Each row is a point on a landscape with many peaks, with its height.
A climber steps from a point to the highest of its 6 nearest points, and stops where none of them is higher. Distance is the straight distance between rows; heights are no part of it.
<875> (h 26): [ -1  -7   7 -20 -12 -11  15  46 -32 -24 -39   4  18  35  21 -13 -25  25
  12 -20  24  10]
<584> (h 521): [  2 -15 -10  -1   8  17  -3  -3   5 -13  15  10   8  -2   8 -21 -20   3
  -9 -11  12  -7]
<314> (h 247): [ 27 -24 -19  -4 -18   1  14   5 -28 -12   3  20 -38  21 -17  36 -16 -16
 -29  -5  14  -9]
<292> (h 424): [ -6  15  20 -15   1 -21 -29  12  -1   5 -33 -17  59 -17  -2  -9  11   8
  20  19 -29  15]
<123> (h 541): [  8   5   9   5  -6  -3 -12   1   3   3   2  14  26  -5  24 -25  -2  -7
  20   5  -5   8]
<621> (h 592): [ 18   5 -10   5  10  17  21 -13  19  -6  17   6 -52  -3  -8  21  12 -18
 -19  21   5 -14]
<752> (h 610): [ 22 -14 -25  -5   0   3  42  -7 -16  -2  21  14 -58   2  -7  40 -11 -25
 -33  -1  -2  -1]
<807> (h 492): [ 13  18 -10  15   5   3   6 -24  17  11  33   1 -46  11 -12  19  30 -16
 -14  37  11 -20]
<715> (h 506): [ -1   3  12   7  -6 -11 -19  -3  -6  15   1  12  21  -8  21 -19   3  -5
  32  12  -7   5]
<384> (h 159): [ -3 -14  15 -16 -11  -6   9  49 -29 -32 -39   0  29  32  12 -15 -19  22
  14 -30   9  23]
<1048> (h 362): [-13  17  -3  28  -4  -8 -15 -33  11  24  34 -19 -31  -6 -24  10  29   4
 -10  14   1 -18]
<255> (h 664): [  9 -17 -13  -4   6  16  26  -6  -8 -12  10  12 -51   8 -16  30  -8 -19
 -28   1   2  -3]
<941> (h 431): [  6  15  -6  16  -2  -5  -7 -28  16  20  40  -2 -45  11 -20  17  37  -8
  -9  32  10 -21]
<937> (h 126): [ -6  -1   6  19 -12 -20 -17 -57  32  33  37 -10 -53   1 -23  10  33  -5
 -11   8  -2 -22]
<733> (h 591): [ 22  -3 -30  -3   8   5  46 -13 -11   2  32  15 -64   2  -5  35  -7 -25
 -36   0 -12  -9]
<408> (h 542): [ -2  -1  -9  14   7  11  -6  -9   8   5  19   3   1 -12   1 -21  -6  -6
  10   4  25  -5]
<814> (h 534): [  8 -10 -20  -8  -6   9   7  12 -17 -12  -2   4   9  22  -8  11 -34  10
 -26 -12  12 -20]
<936> (h 486): [  4  18  -9  23   5  10  -4 -15  13   7  24  -3 -41   0 -18  13  25  -7
 -11  34  15 -15]
<849> (h 559): [ 16  13  17   0  -7  -8 -12  16  10   0 -14  11  38  -9  19 -23   5  -1
  19   4 -18  14]
<350> (h 535): [  6   7  16  -1  -9 -10 -21   2  -2  10  -7  11  30 -10  20 -20   8  -5
  27   9 -13  10]
<63> (h 508): [  8   0 -11  11  13  23  -2  -8  17  -5  10   3 -30 -11 -14  -4  -4 -10
  -5  12  21  -2]
<785> (h 392): [-20  16  -7  26  -1  -3 -10 -25   2  26  32 -19 -21 -16 -16   3  24   3
   2   9   6  -9]
<145> (h 220): [-26   9   1  12   0 -13  -9 -30  -3  32  14 -22   1 -24  13  -3  17  -3
  26  -3   1  -2]
<777> (h 491): [-14   2  32 -25   0 -24 -30 -19   3  20 -26 -18  33 -12  -4 -11  16   7
  33   9 -37   7]
<306> (h 29): [-11  -8   2 -10  -5  -7  24  36 -17 -15 -20   0  25  29  27  -8 -20  20
  -2 -22   3   8]
<259> (h 526): [ 11   7   9   2  -4   1  -3   7  11  -7  -4  13  26  -5  27 -26  -5  -3
   8  -9  -8  11]
<617> (h 104): [ -6   1   4 -12  -2   1  18  22  -2 -18  -9   5  28  13  29  -9 -15  15
 -11 -28  -7   7]
<138> (h 199): [ -7   1  10  24  -9 -20 -18 -56  27  31  35 -22 -33  -9 -24   6  36   4
 -14   5  -9 -20]
<766> (h 517): [-14   3  -4  21   7   5 -10 -10   3  17  21  -8  -2 -19  -6  -9   1  -9
  17  12  19  -2]
<1086> (h 446): [-11  16  -8  27   3   6  -9 -18  10  17  25 -13 -28  -5 -17   4  22  -1
  -7  25  15  -8]
<827> (h 52): [ 22 -12 -26 -11 -20  11   1  14 -26 -12  -4  11 -10  27 -18  26 -24  -1
 -29  -5  17 -22]
<377> (h 391): [  2  11  13 -12   6 -13 -20  32   9  -6 -52  -6  60 -29  -6 -15   2   9
  23   8 -14  26]
<645> (h 611): [  0   0  15  -7   5   2  -5  34  10 -19 -47   6  46  -7   4 -18   2   9
  15 -25 -18  31]
<650> (h 45): [-27   0  16   0  -5 -16 -11 -29  -4  35   3 -18   9 -23  19   0  14  -4
  34  -1 -10   1]
<359> (h 475): [  4   8 -11  19   9  20   3  -9  18   2  12  -3 -33  -8 -17   5  12 -12
  -8  25  18  -8]
<911> (h 470): [ 10 -21 -15  -5  -6  14   7  -2 -15 -12   4  11 -38  17 -17  33 -16 -14
 -28  -6   6  -6]
<848> (h 581): [  6 -16 -11  -5   7  17  13  -6   2 -14   6   9 -43   5 -16  25  -8 -19
 -29   1   3  -3]
<1053> (h 151): [-10  -9  14  -9   0  -2  18  40 -15 -21 -27   1  32  23  18  -6 -16  19
   5 -30  -6  18]
<40> (h 620): [ 16  -5 -15  -2  12  17  26 -13   8  -4  19  13 -53   2  -9  28   3 -21
 -32   9  -1  -3]
<627> (h 632): [ 13 -19 -17  -4   3  13  28  -6 -12  -9  14  17 -56   3  -8  40  -7 -24
 -27  -6   1  -3]
<630> (h 498): [ -3   3   3  10  -7  -6 -15  -9  -3  14  10  10  17 -11  17 -19   3 -11
  27   7   9  -1]
<77> (h 550): [ 32   9 -24   1  12  13  33 -26  14   3  38  12 -57   2   0  21  20 -21
 -19  23  -2 -16]
<61> (h 416): [-12   6   3  13  -6  -9 -15 -12  -5  21  13   2   9 -12  17 -15   6  -9
  33   6   5   3]
<994> (h 518): [ -1 -11  -8  10  11  27  -4  -9  12 -12  10   7 -20  -7 -14  -4 -14  -6
  -6   5  16 -10]
<518> (h 372): [  2  11  -1  13  -2 -12  -5 -43  19  28  49   5 -53  18 -18  23  32 -15
  -9  30   2 -23]
<355> (h 282): [ -9   9   4  21  -6 -15 -12 -46  22  27  43 -11 -46   7 -21  20  37  -2
 -10  15  -1 -22]
<643> (h 469): [-14  15 -10  27   6   1  -7 -13   2  17  26 -14 -12 -17  -7  -5  13   1
  16  14  19  -4]
<191> (h 127): [ -8  -7  12 -10   2   0   9  35  -1 -20 -29   2  31  16  20 -13  -8  19
   3 -32  -9  20]
<457> (h 311): [ -7  -8  16  -9   2   1   2  40   3 -18 -40   4  37   2  11 -11  -3  12
   9 -36 -16  28]
<635> (h 445): [ 23  14 -12   9   6   4  10 -30  16  16  44   7 -48  16 -12  24  29 -19
 -11  37   7 -23]
<496> (h 499): [  2 -17 -12  -3   7  21  -6  -7   5 -14  11   8  -4   5 -11 -10 -23  -1
 -16 -10  10 -12]
<1094> (h 309): [-13  12   0  22  -5 -12 -17 -42  17  24  34 -22 -22 -10 -19   6  31   8
  -9   7   0 -16]
<730> (h 88): [ -6  -7  -9  -8   1  11  12   9 -10 -16   4   1  21  19  13  -2 -30  13
 -22 -18   1 -10]
<871> (h 367): [  6   4   9  -3   0   4   5  12  10 -11 -11  14  31   1  32 -21  -7   9
  -2 -18  -8   7]
<853> (h 216): [ -8 -13  16 -12   0   1   4  43  -6 -22 -41   1  36   8   8 -10 -10  15
  13 -39 -13  28]
<1044> (h 20): [  1  -3 -10 -19 -11  -8  28  37 -24 -14 -26   0  17  32  16  -4 -33  24
  -3 -13  24  -6]
<49> (h 381): [ -1  16  15 -11   3 -17 -26  23   3  -3 -44 -13  61 -23  -5 -11   7   6
  24  18 -19  19]
<1093> (h 527): [  9   0   4  10   2   0 -12  -3  10   5  10  15  18 -10  17 -29  -7  -8
  18   5   9  -2]
<873> (h 438): [-12   1  25 -11  -7 -21 -28 -18  -8  26  -9  -6  17 -12  11  -5  16  -7
  35   6 -26   6]
<611> (h 69): [  7 -13  14 -25 -17 -10   2  52 -35 -39 -49   6  27  35   7 -24 -21  33
  22 -26  19  13]
<393> (h 507): [ 27  -5 -31   7  -4  -6  52  -5 -29   7  35  19 -61   5 -10  41 -15 -23
 -31  -4   5  -4]
<419> (h 373): [-25  13  -8  23  -4  -9  -9 -31   2  27  23 -20  -9 -22  -9   0  20   3
  12   4   7  -7]
<442> (h 487): [  0  15  18  -8  -6 -18 -25  18  -2   1 -33  -7  49 -15   2 -13   9   6
  21  12 -25  22]
<141> (h 332): [-23   3  31 -31  13 -26 -35  -9   1   5 -31 -32  55 -20  -8 -17  12  18
  21  19 -32   6]
<22> (h 92): [ -7  -5  -4  -7   2   2  21  20  -7 -14   0   1  23  19  21  -5 -26  19
 -15 -24   3  -4]
<1033> (h 390): [  2   8  14 -12   8 -11 -21  32   8 -12 -54  -5  58 -24  -6 -14  -3  10
  22  -6 -10  31]
<901> (h 415): [  2  -2  -2  -4   5  10   7   3   7 -12   8  14  23   6  21 -20 -22   6
  -9 -17   1  -6]
<581> (h 522): [  6   3 -10  13  16  24   7  -9  23  -7  11   2 -47  -4 -16   9   7 -13
 -16  18  13  -8]
<438> (h 283): [  4   4  11  -5   1   3   9  22   7 -13 -16  12  31   2  25 -19  -4  10
   1 -21 -16  11]
<143> (h 353): [-10  -8  15 -11   2   1  -3  38  -1 -21 -49   4  47   2   3 -11  -7  14
  11 -35 -14  32]
<680> (h 284): [-25   8   2  13  -2 -12  -7 -36   2  27  16 -28  -4 -28   0   3  23   0
  16  -5   1  -3]
<301> (h 244): [ -9   0   2  21  -9 -15 -15 -53  19  25  33 -37 -20 -24 -17   1  32   8
  -6  -2  -9 -21]
<50> (h 19): [ -7  -7   3 -14  -6  -7  25  42 -26 -17 -30   0  19  33  17  -8 -24  22
   2 -16  17   5]
<964> (h 422): [  4  15  14  -5   2  -6 -18  32   8  -4 -44  -3  52 -18   4 -14   2   8
  21   6 -22  25]
<793> (h 606): [ 11   9  10   2  -5  -6 -11  14  12  -2 -10  14  30  -4  25 -24   5  -1
  12  -4 -17  10]
<896> (h 358): [  5 -19  -9  -6   2  20   2  -2  -5 -12   4   9 -23   9 -20  20 -19  -8
 -26  -6  11 -11]
<534> (h 579): [ 11  -5 -11   3  10  22  15 -10  11 -12  10   7 -50  -1 -15  22   0 -15
 -25   8   7  -1]
<417> (h 503): [ -5   5  -9  24   6  12  -6 -11  11   4  18  -8 -22 -13 -14  -3   5  -3
   4  20  23  -6]
<222> (h 572): [-21  12  24 -24  10 -26 -37  10  -7   2 -41 -26  69 -28  -4 -10   5  14
  21  24 -20  16]
<237> (h 561): [ 23  12 -15   7  10  15  17 -17  21   4  22   6 -52   2 -10  14  21 -16
 -17  27   7 -15]
<707> (h 602): [ 25   3 -23  -8   7  11  42 -22   4  -3  33  13 -60  -3  -4  28   4 -22
 -30  12 -11 -11]
<8> (h 417): [-16   9  -2  12  -1  -5 -14 -14  -3  24  17  -5   2 -18  10  -9   3  -9
  26   5  12   5]
<96> (h 140): [  8 -18 -15 -11  -5  20  -2   3 -13 -16   8   6  -7  18 -18  15 -25  -3
 -31  -6   8 -17]
<920> (h 528): [ 23 -19 -22  -5  -5  -7  30   0 -24  -5  14  19 -49  14 -16  40 -12 -22
 -26  -7   9  -3]
<423> (h 182): [ -9 -17  17 -13  -6   3   1  47 -17 -26 -44   1  39  18   3 -13 -13  16
  17 -39  -8  28]
<165> (h 532): [  0  -4  -9  17   9  21  -6  -8  13  -4   9   2 -15 -13 -10 -13  -6  -7
   2  11  24  -7]
<608> (h 536): [ -1  -8  -4   8   6  18  -5  -7  15  -8  12  13   2  -5  -2 -19 -18  -3
   1   0  18  -9]
<1001> (h 436): [ 13  11  15  -6  -3  -5  -6  29  14  -9 -33  10  42 -12  20 -20   5   8
  10 -13 -22  21]
<271> (h 30): [  4   0 -20 -16  -7   2  30  26 -23 -11 -15   2  16  32   7   3 -36  21
 -15 -12  18 -15]
<102> (h 513): [ -5  10  24 -13  -5 -20 -30  -3  -5  19 -18   2  32  -8  11  -9  11  -3
  29  15 -34  12]
<997> (h 565): [ -8 -12  17 -13  -6  -3  13  47 -20 -25 -36  -2  32  26   8 -10 -14  18
  10 -36  -3  25]
<674> (h 573): [ 12 -16 -18  -9 -12  14   6  11 -20 -14   1   9  -6  29 -17  22 -27   5
 -29  -7  14 -17]
<404> (h 67): [  1  -5 -16 -11  -8  10  17  20 -17 -11   1   0  18  28   1   7 -35  17
 -23 -13  12 -19]
<602> (h 14): [ -9  -3   2 -12   0  -1  20  29 -11 -15  -9   2  28  25  25  -7 -20  18
  -9 -25   0   6]
<206> (h 490): [  6 -14  -9  -1  12  25   6 -11  11 -13   6   9 -39  -2 -14  13  -5 -12
 -19   2  12  -7]
<28> (h 466): [  2 -18  -8   2  13  27  -1  -4   6 -11   6   6 -32  -4 -18   6 -14  -7
 -19   2  11  -8]
<33> (h 190): [-21   5  11   6  -5 -12 -16 -20 -10  28   5  -9   4 -18  16  -6  12  -6
  34   5  -8   6]
<514> (h 85): [-23  11  27 -35  12 -28 -35   2  -2  -1 -39 -38  67 -23  -3 -14  11  18
  21  14 -28  10]
<506> (h 502): [-10   3  23  -9  -7 -17 -29  -7  -7  23 -13  -4  27 -10  15 -11  14  -2
  32  14 -27  13]
<512> (h 280): [-20   8   0  14  -5 -14  -4 -42   9  30  18 -34  -1 -33   4  -1  25   1
  15  -7  -8 -10]

Call two points neighbours if one is among the 6 nearest of the other. Go from one point of each pair to the other, from neighbour to neighbour, staying as high as possible. Name the lowest point that can't be avoided.
<997> and <255> -> <143>
<645> and <408> -> <1001>
<222> and <793> -> <442>
<255> and <674> -> <911>
<255> and <408> -> <63>
<793> and <408> -> <1093>

Write out the way that a climber takes from each point below.
<301> -> <785> <643> <766> <408>
<1048> -> <1086> <417> <165> <408>
<138> -> <785> <643> <766> <408>
<1094> -> <785> <643> <766> <408>
